Each scene shows the same named points in several views. A view is turned or mirrored, and shifted as a whole, has a little noise and may leave points out.
In the rows, zero is written as 128.

Scene 1
View 1
z_942: [133  91 136 165 177  95 127 137 175 116  99 125 140  85 131 106 123 115
 172  81 158 169 140 138 109  88 157 184 112]
z_117: [145 116 145 170 133 102 110 156 118  97 158  49 166 110 129 157 115 166
 113 129  98 157 152 144 104 102 153 158 118]
z_597: [143 107 135 166 153  92 117 143 142 104 130  88 153  95 134 127 126 138
 155  96 132 159 153 141 114  95 142 173 107]
z_98: [140 126 194 165 167 184 126 154 151 114 150  66 175 115 114 183  53 164
  53 212  89 143 141 160 119 106 199 154 170]
z_683: [131  79  84 152 109  89 102 197 144 162 142  99 150 134 143 145 138 177
  64  87 104 154 148 108  58  80 125 123 103]
z_624: [118  77 133 139 180 181 137 184 225 194  89 174 140 125 127 140  79 137
  27 149 137 151 128 129  80  75 182 134 154]
z_328: [129 114 200 186 184 151 120 140 154  92 132  62 165 102 106 163  67 156
 112 174 110 171 136 164 108 106 217 178 155]
z_492: [148 135 194 165 170 164 127 138 143  93 147  61 175 103 116 168  67 149
  96 191 102 145 146 167 137 108 185 166 156]
z_87: [147 121 158 154 154 150 123 156 148 120 144  80 165 113 126 160  86 155
  78 165 106 143 147 148 118  99 165 151 144]
z_184: [132 104 160 157 175 157 130 155 178 134 116 114 156 108 123 148  82 140
  85 157 124 153 139 149 110  93 180 159 148]
z_889: [125  89 132 159 156 136 120 173 176 151 121 115 151 119 126 147 100 158
  69 133 118 159 137 131  79  86 170 144 135]
z_252: [130  79  86 143 124 115 118 195 168 178 125 129 147 132 145 140 128 164
  48 101 116 148 144 111  65  76 128 120 113]
z_310: [142 105 139 162 175  96 129 128 164 106 107 114 142  82 134 106 129 113
 184  85 155 161 145 145 125  91 146 186 109]
View 2
z_624: [109  88 105 144 113 118 122 107 142 140 109 188 140 182 166  38 144 106
 100  84  43 180 125 119 130 115  99 166 152]
z_252: [ 96 101 131 124 110 136 136 126 112 122  95 114 129 131  97  78 160 114
  69 106 105 195  92  76 147 113  60 174 141]
z_310: [139  80 164  91 102 114 206 183 125  99 130 166 148 172 121 168 177 132
 103 160 167 119 174  86 109 122 127 187 148]
z_184: [145 107 124 129 116 101 139 109 133 153 134 178 135 176 146  94 143 118
 103 120 124 146 144 106  91 110 129 153 134]
z_98: [173 142 109 147 128  81 102  51 131 200 157 174 121 169 144  85 122 119
 103 116 155 141 130 104  53  94 152 116 111]
z_117: [152 129 143 108 116 104 148 110 103 150 140 128 125 131  83 136 159 127
  80 147 203 143 122  68  83 107 114 154 114]
z_492: [177 135 126 131 122  79 127  78 130 184 160 168 124 171 138 121 131 128
 104 134 179 126 147 100  53  95 159 121 115]
z_597: [141 101 157  96 106 115 184 156 112 116 130 143 137 147  96 157 172 128
  91 154 182 134 149  76 103 116 115 177 134]
z_328: [186 123 125 112 120  87 138  84 116 172 166 207 134 168 128 102 149 115
 113 137 178 119 155 102  50 118 153 150 106]
View 3
z_87: [ 84 145 115 103 111 109 154 145 108  86  90 127 104  80 146 111 135 146
 101  82  94 103 112 106 183 193 165 131 161]
z_683: [133 114 170 129  88  81 176 157 131  77  89   8 121 117 153 104  96 132
  99  51  91  54 137 148 179 219 147  84 153]
z_889: [ 92 138 133 135 118 103 162 150 103 100  73  70 112 112 162 109 110 167
  99  92  90  81 104 136 181 202 167 120 137]
z_117: [111 136 123  84 106  98 172 158 127  91 102  98 119 104 133 103 147 135
 107  49 101  89 135  98 208 185 143 111 177]
z_98: [ 37 152 108  96 112 110 150 133  81  78  88 175  87  49 155  99 137 160
  82 105 103 113  78  92 186 207 175 153 166]
z_310: [146 151  83 106 153 124 167 176 143 147  79  79 146 181 134 126 162 165
 146  62  77 107 156 111 211 128 148 115 139]
z_184: [ 80 153 103 128 133 118 154 148  99 109  72 117 111 109 156 117 129 172
 107 104  86 108 101 122 182 183 173 138 136]
z_597: [140 142 105  94 130 108 171 169 141 123  93  79 135 151 130 114 154 149
 131  51  89  93 151 106 212 153 143 107 159]
z_252: [127 120 162 154  96  91 166 153 124  81  76  17 116 114 162 117  88 143
 102  75  81  69 129 163 156 217 165  95 133]
z_624: [ 74 149 127 189 131 118 146 140  87 104  45  70 103 110 185 131  85 190
  98 140  68  95  85 170 135 210 195 133  97]
z_492: [ 60 157  91  81 121 116 153 143 100  96  94 174  99  73 139 105 158 155
 101  89 101 122 101  82 197 180 165 149 171]
z_942: [141 151  91 121 157 123 168 174 135 151  75  64 147 186 145 125 150 175
 139  70  76  97 146 121 210 136 151 113 130]
View 4
z_942: [151 147 120 106 105  80  21 172 118  79 155 126 141 136 155 111 112 110
  79 166 123  69 157  89  91 151 131 107  97]
z_87: [108 103 104 112 118 121 101 143 134 112 103  71 133 101 135  91 102 137
 161 134 144 104 168 137 112 169 167 148 130]
z_184: [120 115  97 106  97 141  85 148 134  89  97  87 133 115 138 109 122 125
 155 141 141  76 178 134 114 157 150 123 115]
z_597: [130 125 120 113 125  65  50 165 115 103 155 107 142 119 148  94  91 119
  98 153 126 102 149 101  96 162 151 134 115]
z_889: [ 93 123  96 103 109 113 103 173 115  85 104  79 125 138 142  90 106 111
 157 138 127  71 176 122 122 124 167 122 115]
z_252: [ 57 112  86 108 118  59 120 186  80  88 130  86 125 162 145  70  87  78
 158 134 113  78 179 113 134  89 179 108  98]
z_328: [144 134 123 100 111 170  75 156 166  95  83  63 125  88 142 108 113 168
 148 150 143  81 157 127  97 192 158 160 154]
z_98: [110  97 102 107 108 177 121 130 159 112  62  49 128  81 127  99 118 161
 194 129 154  99 176 158 117 188 170 163 147]
z_683: [ 53 118  97 109 132  43 122 195  79 100 139  75 123 157 151  59  68  85
 150 133 108  91 164 106 128  92 190 123 113]
z_310: [158 140 122 111 112  73  15 166 124  91 163 129 146 123 151 112 105 116
  73 166 128  86 151  92  86 167 133 116 102]
z_624: [ 86 110  63 102  74 148 115 153 110  60  78  93 127 157 136 112 144  82
 185 135 137  40 212 144 144  96 150  80  79]
z_117: [109 121 125 111 142  80  86 173 127 119 132  68 131 100 148  75  72 143
 128 145 127 118 139 108  97 174 176 168 149]

In a view up to two points have been moved. Name them for each view, in the order of its rows, or write none.
view 1 => none
view 2 => none
view 3 => z_117
view 4 => z_597, z_683

Scene 2
View 1
z_282: [155 158 144 104 120 105 161 124  99 167 141  93 115  97 133 119 154 157
 175 141 130 109 137  87 141 172 156 122 154]
z_368: [143 123 125  89 111  95 120 135  79 187 179 123 156 108 133  77 131 174
 168 112 138 177 137  57 145 164 174  70 204]
z_321: [130 129 193 124 126 109 146 149  86 161 120 105  90 130 152 154 151 131
 169 128 115 101 117 108  98 114 128  88 130]
z_779: [133 120 169 118 128  96 142 140  80 176 143 120 113 130 146 125 131 127
 153 129 117 134 128  97  96 125 131  72 166]
z_763: [134 172 220 122 103 107 186 149  97 143 114  75  77 128 151 157 160 128
 185 146 110  56 113 142 113 123 128 126  92]
z_251: [144 179 167  95  79  68 189 130  88 174 184  92 144 123 131  64 111 128
 158 153 117 133 144 128 136 167 153 112 173]
z_912: [128 145 202 121 108  94 166 150  84 162 135 100  99 139 149 134 136 117
 163 138 108 101 120 130  98 115 125  91 134]
z_399: [127 122 195 136 137  99 156 145  84 167 119 113  85 140 152 157 135 103
 147 141 103 101 122 121  72 103 107  81 139]
z_511: [133 117 167 120 137 109 132 142  84 171 129 118 103 122 146 144 148 140
 163 123 121 124 123  84 101 126 135  77 155]
z_71: [143 132 144 104 122 104 136 133  89 176 150 111 126 108 137 113 144 159
 169 125 130 138 132  73 131 155 156  89 171]
z_139: [135  97 152 131 159 110 126 134  83 180 123 131  99 122 147 154 141 124
 145 129 116 132 130  78  80 121 120  68 169]
z_195: [152 161 168 110 122 125 158 136 105 152 114  79  92  96 141 155 181 171
 198 132 130  76 120  89 145 158 155 131 113]
z_670: [139 138 159 124 127  67 182 119  83 189 164 124 123 136 135  94  93  78
 114 166 100 144 154 128  71 140 109  85 197]
z_723: [146 140 163 118 136 114 152 133  96 163 120  99  96 108 142 149 159 144
 172 136 122  98 127  91 117 146 138 108 138]
z_762: [126 149 204 103  89 105 147 160  84 154 143  90 110 129 150 125 156 162
 195 115 123 105 107 110 136 124 156  92 121]
View 2
z_195: [133 134 168 199 110 120 140 124 171 129 177 138 113 142 132 129 112 172
 104 111 105 165  85 144 108  97 174 102 146]
z_71: [121 125 124 130 135 134 136 127 139 137 184 137  80 129 125 120 147 152
 149 125 124 156 152 106 129 105 138  82 164]
z_368: [116 126  97 114 150 130 141 117 117 148 190 134  65 132 119 112 156 148
 181 158 142 162 198  86 133 110 138  90 187]
z_399: [146 119 159  97 122 152 102 145 171 107 181 140 101  99 142 130 156 147
 102  41  88 132  84 126 145 106 107  42 110]
z_139: [121 103 139 109 127 171 122 141 151 124 181 120  86  97 111 158 156 159
 138  73 105 135 130 136 156 131  97  65 142]
z_251: [115 147 122 105 131 104 129 150 153 141 173 189  75 152 141  61 157 126
 124 124 125 153 146  60  94  57 152  53 145]
z_321: [151 126 159 128 124 140 111 127 164 111 186 129 106 110 144 132 142 156
 111  67  94 144  90 134 140 110 131  67 129]
z_282: [109 129 142 165 117 124 145 140 159 140 173 154  89 146 119 114 130 157
 123 125 119 159 127 114 105  89 156  88 157]
z_912: [152 135 154 109 125 130 105 136 166 112 184 149 103 116 153 109 150 146
 105  66  94 142  90 113 132  93 133  50 121]
z_779: [133 120 133 102 133 147 117 135 148 123 184 137  85 110 130 126 158 149
 134  85 109 142 131 112 143 110 117  60 140]
View 3
z_511: [ 72 142 165 174  84 133 102 112 100 126 115 151 123 151  92 126 155 139
 149 169 113 144 145 138 113 155 149 134 151]
z_763: [151 197 120 197  84 131  89 146  66 120 105 119 142 112 151  86 139  66
 151 159 114 133 123 119 121 172 129 144 168]
z_670: [ 90 172 109 146  56 141 163  87 140 196  96 148 114 118 112 141 162 167
 127 201 144 111 182 151 133 109 124 113 137]
z_251: [152 178  98 190  74 108 113 136 135 183 107 182 102 106 107 146 129 149
 161 157 168 113 161 139  96 105 123  80 116]
z_71: [ 92 139 160 187  91 116  95 121 123 135 119 174 102 142  77 147 139 161
 162 152 139 144 151 145  91 132 144 105 124]
z_282: [129 163 151 200 109 114  93 128 123 109 112 143  96 116 100 134 129 139
 157 141 148 153 146 152  85 138 131 110 119]
z_399: [ 83 168 135 160  63 150 126 108  82 152 103 131 146 138 126 104 167 112
 136 192 102 126 147 127 142 158 140 149 174]
z_321: [ 94 160 145 178  76 137 100 124  80 134 112 143 138 143 116 107 154 109
 148 172 107 134 137 124 125 161 144 139 166]
z_195: [138 169 162 213 118 118  70 141  91  77 115 124 109 119 114 110 128 100
 160 133 128 162 125 141  87 168 136 131 137]
z_723: [106 162 159 189 100 129  97 119 101 104 111 127 115 128 109 116 143 122
 148 157 123 152 139 143 103 157 136 134 142]
z_762: [123 157 140 201  82 116  67 156  77 138 122 178 133 144 104 116 135 105
 173 148 120 134 124 115 102 156 149 116 154]
View 4
z_763: [104 119 174  51 151 131 122  50 125 139 154 111  78 112 135  75 163 129
 173  96  59  75 162  73  96 141 142 148 160]
z_779: [130 108 148  92  76  84 134  84 120 160 110 131 120 111 108 145 146 114
 136  96 122 116 141 107 124 107 139 134 161]
z_368: [ 93  97 141 120  71  84 107 122 114 154 101 128  91 125  87 193 135 124
  94  98 198 174 122 143 101  79 155 149 128]
z_71: [102 101 151 104  87  89 115 103 119 156 113 120  94 123 108 160 139 123
 115  97 150 144 136 119  96  92 153 153 143]
z_399: [147 117 154  73  85  89 148  57 122 159 120 134 130 103 123 110 155 109
 161  94  73  79 152  84 136 128 128 128 182]
z_139: [142  94 152 109  55  70 139  80 125 182 101 124 147 107 124 153 137 105
 124  85  97 112 144  88 115  92 146 140 177]
z_321: [121  99 163  82 104 106 127  59 123 160 129 123 120  99 118 118 154 116
 146  83  85  96 148  83 113 119 146 138 168]
z_282: [ 92 114 160  92 111  95 112 106 127 150 126  99  67 140 134 135 134 131
 125 108 127 132 149 104  66  93 154 170 140]
z_670: [163 160 122  72  48  46 164 110 115 146  95 136  99 146 123 135 140 111
 159 140 132 103 144 134 147 110 105 131 166]
z_251: [103 153 134  63 107  91 127 119 112 118 122 125  40 150 107 131 149 133
 150 138 170 131 138 148 115 116 124 145 127]
z_511: [121  94 158 101  81  91 125  76 123 169 115 122 127 105 116 143 142 113
 126  82 107 117 141  92 108 101 150 143 164]
z_723: [108 102 166  90 106  99 121  80 129 163 127 105  99 119 136 124 141 122
 133  93  91 111 153  83  81 102 154 161 159]
z_195: [ 80  94 180  88 143 123 101  78 132 158 144  91  75 122 141 112 143 134
 129  86  87 113 157  74  50 103 168 175 147]
z_762: [ 86  93 167  78 136 136 105  63 116 140 142 128  89  98  95 122 163 130
 142  81 121 118 140 101 108 127 155 137 142]
z_912: [125 119 155  66 108 105 135  64 120 144 130 131 103 109 113 109 160 119
 161  99  97  93 149  98 127 131 133 131 163]

In a view up to two points have been moved. Name them for each view, in the order of its rows, or write none.
view 1 => z_399, z_71
view 2 => none
view 3 => z_321
view 4 => none

Scene 3
View 1
z_647: [174 124 129 174  78 120 142 114 157 113 138  82 121  81 133  81  88 148
 141 138 109 148 114 162  72 120 124 200 148]
z_848: [153 142 165 171  92 118 138 131 139 111 148 116 112  92 132  81  99 142
 123 133 129 133  97 172  99 140 134 184 151]
z_685: [184 115 156 161 100 115 120 119 155 122 148  97  99  93 142  76 105 144
 113 125 111 152 103 149 102 115 112 174 147]
z_786: [111 139 162 197  91 147 156 133 140  96 127  98 135 110 114  63 117 150
 159 155 153 130 131 164  69 167 148 200 137]
z_922: [139 156 160 172  97 126 150 130 129 103 138 120 127  75 124  82  95 139
 138 139 140 125 102 180  85 156 155 189 153]
z_352: [181 137 166 152 105 105 122 125 138 122 155 121  97  77 142  87  96 136
 104 118 114 136  84 167 114 124 126 168 157]
z_201: [119 156 153 182 104 142 159 128 126  95 121 110 142  72 111  72 106 145
 161 150 156 123 123 175  64 174 170 198 151]
z_287: [149 120 181 175 107 128 126 133 147 115 144 106 102 119 132  63 124 148
 119 133 136 143 112 147 104 139 117 171 140]
z_380: [164 124 147 177  84 122 138 121 156 113 143  92 113  98 133  75 101 148
 133 138 115 145 111 158  87 128 121 192 144]
z_675: [181 153 165 155  87  92 129 131 137 117 171 132  95  80 145  99  79 133
  96 119 106 129  64 189 121 122 125 177 160]
z_969: [188 138  98 156  94 129 145  91 148 111 110  75 140  11 125  89  77 144
 163 135 110 144 126 164  43 126 160 201 163]
z_808: [119 181 160 186  75 120 168 143 120  92 152 133 134  85 118  92  79 136
 141 148 145 108  88 210  85 169 164 207 155]
z_297: [132 159 161 187  69 117 158 141 137  98 159 121 121 107 127  86  85 140
 133 145 131 122  91 194  92 150 138 203 147]
View 2
z_808: [111 136 131 104 159 124 119 143 122 131  71 148 134 148  84 110  79  57
 157  54 137 161  92 155 149 141 151  96 158]
z_922: [113 124 132 123 156 115 139 137 142 134  83 150 119 125  79 137  97  72
 149  71 132 139 112 156 133 138 138 113 157]
z_685: [114  85 124 150 151  83 156 140 126 149 113 163  87  68  71 148 108 102
 111  93 119 133 126 163  95 133 144 139 138]
z_287: [117  99 123 133 140  87 175 142 149 135  92 136 113  78  66 127 106  83
 110 105 125 139 119 166  91 147 127 134 149]
z_675: [119  94 132 164 149  92 109 160  90 141 119 169  93  96  87 138  73  72
 123  58 101 154 105 179 110 131 157 134 136]
z_380: [109  97 123 118 159  93 159 130 126 153  98 161  95  83  67 137 111 103
 120  92 137 140 122 149 112 131 148 120 143]
z_201: [109 138 128 103 162 128 155 123 170 130  67 142 131 139  75 137 109  75
 165  79 151 133 118 142 145 143 132  99 166]
z_969: [ 97 115 133 127 187 124 135 101 146 161 103 195  72 112  78 198 126 125
 172  67 156 105 148 127 159 115 159 107 153]
z_352: [119  93 132 169 147  93 128 152 117 138 116 164  93  89  83 152  89  80
 125  73 106 138 120 176 103 135 144 140 139]
z_647: [104  98 123 115 169  98 150 119 123 160 100 173  85  87  69 148 114 117
 130  85 144 134 127 139 125 123 156 116 143]
z_297: [112 118 125 103 157 107 134 144 114 140  81 149 122 119  76 105  85  72
 131  70 134 165  94 154 129 136 151 104 149]
View 3
z_786: [136  81 142 129 161 203 156 177 107 110 109  93 167 149 183 142 122 112
 155 130  90 128 168 130 142 126 143  77 131]
z_848: [147 103 123 121 137 163 122 175  98 107 137 117 147 134 169 137 123 114
 146 124 124 129 142 132 139 113 170 120 152]
z_201: [124  86 158 108 143 185 157 188 109 102 105  83 181 135 169 151 138 111
 156 113 103 114 175 130 141 113 132  91 133]
z_647: [115  63 131 132 132 168 130 163 119 104 133 110 140 147 199 147 118 121
 134 147 142 122 157 128 119 104 190 120 171]
z_969: [ 81  32 167 108 108 154 134 176 135  93 118  79 167 132 197 166 144 125
 131 130 163  99 192 123 111  83 180 133 182]
z_808: [114 140 144  93 142 171 169 190 108  97 113 121 177 138 151 141 130 101
 146 108 110 109 125 145 131 104 129 103 133]
z_675: [141 133 108 112 117 129 107 175  93 103 158 143 135 124 155 134 120 114
 136 120 152 125 111 137 130 101 187 152 166]
z_922: [132 104 141 108 135 166 140 185 102 101 123 105 165 131 164 144 132 112
 149 114 118 119 153 132 138 110 149 111 143]
z_380: [135  76 121 136 139 172 125 164 106 109 138 116 139 145 192 140 113 120
 139 144 130 129 152 127 129 114 186 118 164]
z_287: [175  87 110 144 146 175 108 170  86 117 143 110 134 136 178 134 114 120
 154 134 111 145 156 123 152 133 178 109 146]
z_685: [156  75 107 141 129 154  96 164  96 113 153 117 127 133 186 137 115 125
 140 140 141 138 152 122 137 117 201 134 168]
z_297: [125 126 127 114 147 174 155 175 107 105 124 131 156 146 166 134 118 105
 142 126 113 120 121 141 129 112 153 106 142]
z_352: [156 104 112 122 119 135  94 175  88 105 157 124 135 122 165 139 124 119
 141 121 147 130 139 127 140 109 189 147 164]
View 4
z_848: [121 141 139 128 149 136 126 117 156 140 127 154 142 123 111 118 102 110
 116 132 118 130 129 135 131 171 107 175  77]
z_786: [114 132 141 140 169 115  77  98 115 125 121 116 124 115 122 142 114 118
 113 121 123 126 132 122  91 146 119 148  95]
z_352: [120 143 139 113 138 146 147 131 182 148 133 173 156 122 103  96  92 111
 118 137 105 135 135 144 156 182  94 186  62]
z_922: [128 134 143 127 142 133 123 104 125 130 118 144 130 128 105 134 103  95
 123 134 120 125 143 144 115 170 112 165  82]
z_685: [102 150 143 119 152 130 117 133 185 159 142 161 150 103 106  92 100 136
 118 127  91 131 125 138 157 164  94 182  66]
z_675: [136 149 136 122 127 154 171 126 183 154 129 183 155 132 101 106  94 100
 117 141 123 134 118 144 165 192 110 198  66]
z_201: [125 130 147 128 149 121  93  92  95 120 111 125 115 124 107 149 105  96
 128 130 115 119 154 145  91 157 112 149  91]
z_808: [149 136 139 141 135 139 140  89 110 125 107 143 123 142 109 158 107  77
 120 140 151 125 127 138 106 179 135 169  95]
z_380: [108 153 146 130 155 122 105 120 158 161 135 151 135 102 104 115 110 132
 122 123 103 127 115 137 142 158 108 179  80]
z_287: [103 133 134 126 166 132 103 127 177 132 137 143 156 114 128 100 101 132
 103 124 111 138 131 119 125 157  95 164  74]
z_969: [115 165 169 105 129 107  97 103  93 175 123 151  98  90  59 131 107 111
 164 129  59  99 147 192 147 161  99 181  72]
z_297: [136 143 137 145 144 135 131 100 139 140 120 147 133 131 114 146 111 101
 114 132 147 129 107 126 122 171 132 176  93]
View 5
z_352: [ 94 138 149 123 122 144 121 130 170 104 131 131 139 119 141 135 172 152
 119 141  99  89 146 139 120 124 121 146  62]
z_201: [122  99 165 132  43 110 148 136 105 120 140  97 142 109 105 126 176 108
  88 142 125 135 111 119 153 156 150 167  89]
z_848: [113 123 149 126 102 135 133 124 140 102 139 118 142 113 137 129 168 136
 103 143 112 110 134 144 138 133 134 154  69]
z_647: [118 120 152 130  81 125 143 148 141 109 113 125 155 127 131 109 164 130
 107 114  93 114 140 182 145 151 137 124  48]
z_675: [ 92 142 162 120 131 150 121 123 166  87 152 129 134 125 146 157 162 165
 116 139 115  93 156 151 111 121 119 155  43]
z_786: [140  96 140 132  64 111 149 122  95 111 132  99 150 101 129 108 168 103
  83 148 120 136 106 144 168 150 153 160  90]
z_380: [121 120 140 129  98 129 136 135 138 104 118 124 153 120 142 109 164 130
 107 129  96 110 134 173 147 140 136 132  58]
z_685: [111 132 133 127 121 139 127 132 163 107 107 136 151 119 148 107 173 138
 116 133  84  92 140 163 138 129 126 126  64]
z_808: [118 110 182 123  67 122 142 121 103  91 180  95 133 115 119 164 156 133
  86 149 149 137 129 136 138 146 144 187  60]
z_922: [111 114 163 128  75 125 138 130 128 109 146 107 139 113 120 137 172 128
  99 143 122 119 127 130 139 143 139 165  73]
z_297: [127 114 162 125  91 128 140 117 113  88 162 105 140 115 140 148 152 134
  92 146 134 129 131 160 143 139 141 169  56]
z_287: [124 118 119 127 121 133 128 112 138 107 115 121 149 101 155 104 172 124
 103 155  98 102 119 143 154 122 133 144  89]
View 6
z_969: [149 106 122 128 118 123 200 140  95  37 146 123 162  82 149 173 113  86
 125  99  95 166  84  98  66 124 148 231 144]
z_380: [153 115 121 124  88 123 188 147 117  96 142 127 121 100 136 167 134 137
 144 126 115 152 103 123 102 133 142 185  83]
z_808: [112  96 110 123 145 107 218 161 107  78 134 117  97 142 160 160 108 122
 140 183 137 208 104 103 130 135 126 153 124]
z_848: [134 114 106 103 104 125 206 145 105  99 144 122 117 118 139 163 124 141
 148 142 123 172 102 123 113 135 135 171  85]
z_352: [130 115  89  76  93 138 212 132 103 113 159 117 132 108 134 164 112 157
 155 132 126 170  88 121  94 127 128 196  60]
z_201: [137 118 120 125 132 114 214 159  87  51 136 123 125 135 153 160 130  99
 131 144 103 190 120 127 136 145 148 146 144]
z_685: [152 123 106  98  75 135 196 136 112 111 151 126 131  97 128 167 130 153
 151 113 115 146  97 130  94 131 140 194  59]
z_297: [126 101 117 129 120 111 201 159 120  96 135 122  93 128 151 163 120 137
 145 171 136 185 105 108 121 134 127 160  98]
z_922: [129 113 108 109 122 120 213 149  97  78 143 120 122 127 148 160 121 123
 140 147 118 188 105 119 121 137 137 164 113]
z_786: [151 120 134 140 110 111 194 165 101  68 130 129 108 132 146 160 148 112
 132 144 106 171 129 135 144 149 153 134 122]
z_647: [153 109 122 129  94 123 188 144 118  82 143 127 131  90 140 171 125 127
 139 117 112 154  91 108  82 126 141 208  95]
z_675: [115 101  86  81 105 132 215 133 117 124 156 116 116 110 138 166  98 165
 160 152 143 180  79 105  90 120 115 201  57]

In a view up to two points have been moved. Name them for each view, in the order of its rows, or write none.
view 1 => none
view 2 => none
view 3 => none
view 4 => none
view 5 => none
view 6 => z_647
